Each scene shows the same named points in several views. A view is turned or mirrored, and shifted as a whole, has a little noise and may leave points out.

Scene 1
View 1
J422: [ 0.58  1.00 -1.07  2.28 -1.72 -2.25 -1.07  3.98 -0.01]
J749: [-0.54  0.01 -1.30  0.80 -0.31 -1.51 -0.50  1.52  0.83]
J677: [-0.06  0.94 -1.34  0.94 -0.56 -1.65 -0.80  2.41  0.70]
J505: [ 2.00  2.61 -2.06  1.95 -1.24 -2.36 -0.98  3.77  0.39]
J934: [ 0.96 -0.21 -1.18  1.04  0.63  1.78 -0.63 -1.23  0.81]
J67: [-1.05 -0.59 -1.89  0.26 -0.63 -3.29  1.53  2.23  0.75]
J295: [ 1.34  2.06 -1.55  1.19 -0.54 -1.02 -1.75  2.54  0.75]
J308: [ 0.53  0.70 -1.63  0.22  0.39 -0.24 -0.70  0.28  1.22]
J344: [-1.67  0.71 -1.07 -0.29 -0.37 -2.82 -1.20  3.20  0.92]
J319: [ 0.97  3.16 -1.49  0.85 -0.65 -2.18 -2.93  4.06  1.06]
J248: [ 2.09  1.30 -0.99  2.33 -0.58  0.41 -1.68  1.64  0.22]
J758: [ 0.38  1.65 -1.13  0.79 -0.11 -0.68 -2.41  2.02  0.94]
J739: [ 0.22 -0.73 -0.64  1.61 -0.05  0.65 -0.47  0.22  0.24]
View 2
J308: [-0.16  1.05  3.00 -1.19 -1.10  1.28 -0.55  2.29 -0.63]
J758: [ 0.08 -0.02  2.60 -0.76 -0.22 -0.33  0.44  0.64 -0.41]
J67: [ 3.96  2.54  1.74 -0.20 -1.70  0.50  0.17  3.09  1.17]
J422: [ 0.70 -0.11  2.53  0.54 -0.01 -0.23  2.14 -0.20  1.58]
J319: [ 1.72 -1.30  1.56 -0.86 -0.33 -0.70  1.14 -1.24 -0.10]
J677: [ 1.56  1.11  2.27 -0.34 -0.85 -0.02  0.57  1.44  0.47]
J248: [-1.19 -0.18  3.40  0.00 -0.53  1.14  0.95  0.74  0.99]
J749: [ 1.55  1.60  2.60 -0.45 -0.73  0.00  0.31  2.46  0.13]
J344: [ 3.19  1.42  1.33 -0.69 -0.50 -1.47  0.53  1.23 -0.22]
J295: [ 0.64 -0.41  2.35 -0.59 -0.69  0.83  0.94  0.03  0.40]
J505: [ 1.81 -0.98  1.71 -0.06 -1.01  1.17  1.55 -0.72  1.75]
View 3
J505: [ 1.11 -1.97 -0.40  0.71 -0.52  0.50  3.11 -1.07  0.96]
J308: [ 0.99 -0.94  1.39  0.83 -0.21 -0.56 -1.06  1.56  0.58]
J934: [ 1.32 -0.84  1.49  2.39 -0.12  0.27 -2.45  3.13  0.49]
J248: [ 1.49 -0.84  0.60  2.17  0.33  1.57  1.00  1.07  0.81]
J344: [ 0.91 -1.31  2.47 -0.22  0.92 -2.09  0.95 -2.01 -0.02]
J67: [ 0.99 -3.77  1.95  0.72 -0.87 -3.21 -0.06 -1.17 -0.38]
J422: [ 1.66 -1.33  1.00  1.84  0.67  1.10  2.60 -1.26  0.39]
J319: [ 0.82 -0.01  0.69 -0.69  0.99  0.53  2.80 -1.65  1.25]
J749: [ 1.21 -1.85  2.05  1.16 -0.06 -1.39 -0.18 -0.14  0.02]
J739: [ 1.72 -1.65  2.29  2.94  0.20 -0.23 -1.39  1.53 -0.05]
J295: [ 1.11 -0.86  0.52  0.53  0.11  0.51  1.46 -0.18  1.02]
View 4
J344: [-1.13  2.97 -0.71  0.61  0.01 -0.61  0.49  3.66 -0.85]
J67: [-0.09  4.15 -3.09  1.17 -0.28  0.13  1.50  2.32 -0.45]
J505: [ 0.31  3.62  1.65 -0.19  1.27  1.45  1.36  0.76  0.12]
J319: [-0.76  2.10  2.31 -0.75  0.01  0.03 -0.30  1.77 -0.06]
J749: [-0.06  2.39 -1.48  0.65 -0.58 -0.01 -0.18  1.44 -0.93]
J677: [-0.27  2.65 -0.49  0.17 -0.05  0.34  0.16  1.41 -0.71]
J295: [-0.05  2.61  1.27 -0.52 -0.04  0.57  0.17  0.61 -0.07]
J934: [ 0.69  0.80 -1.75 -0.44 -2.36  0.17 -2.14 -1.75 -0.88]
J758: [-0.39  1.71  1.16 -0.67 -0.45  0.08 -0.73  1.18 -0.75]
J422: [ 0.21  2.19  1.36 -0.01  1.82  1.06  0.45  0.74 -1.35]
J739: [ 0.42  1.22 -2.10  0.29 -0.92  0.20 -1.21 -0.64 -1.57]

Which points are out of place in each view (at most two, in the order of its rows)? Write - if all are in place.
view 1 -> J422
view 2 -> -
view 3 -> -
view 4 -> J319
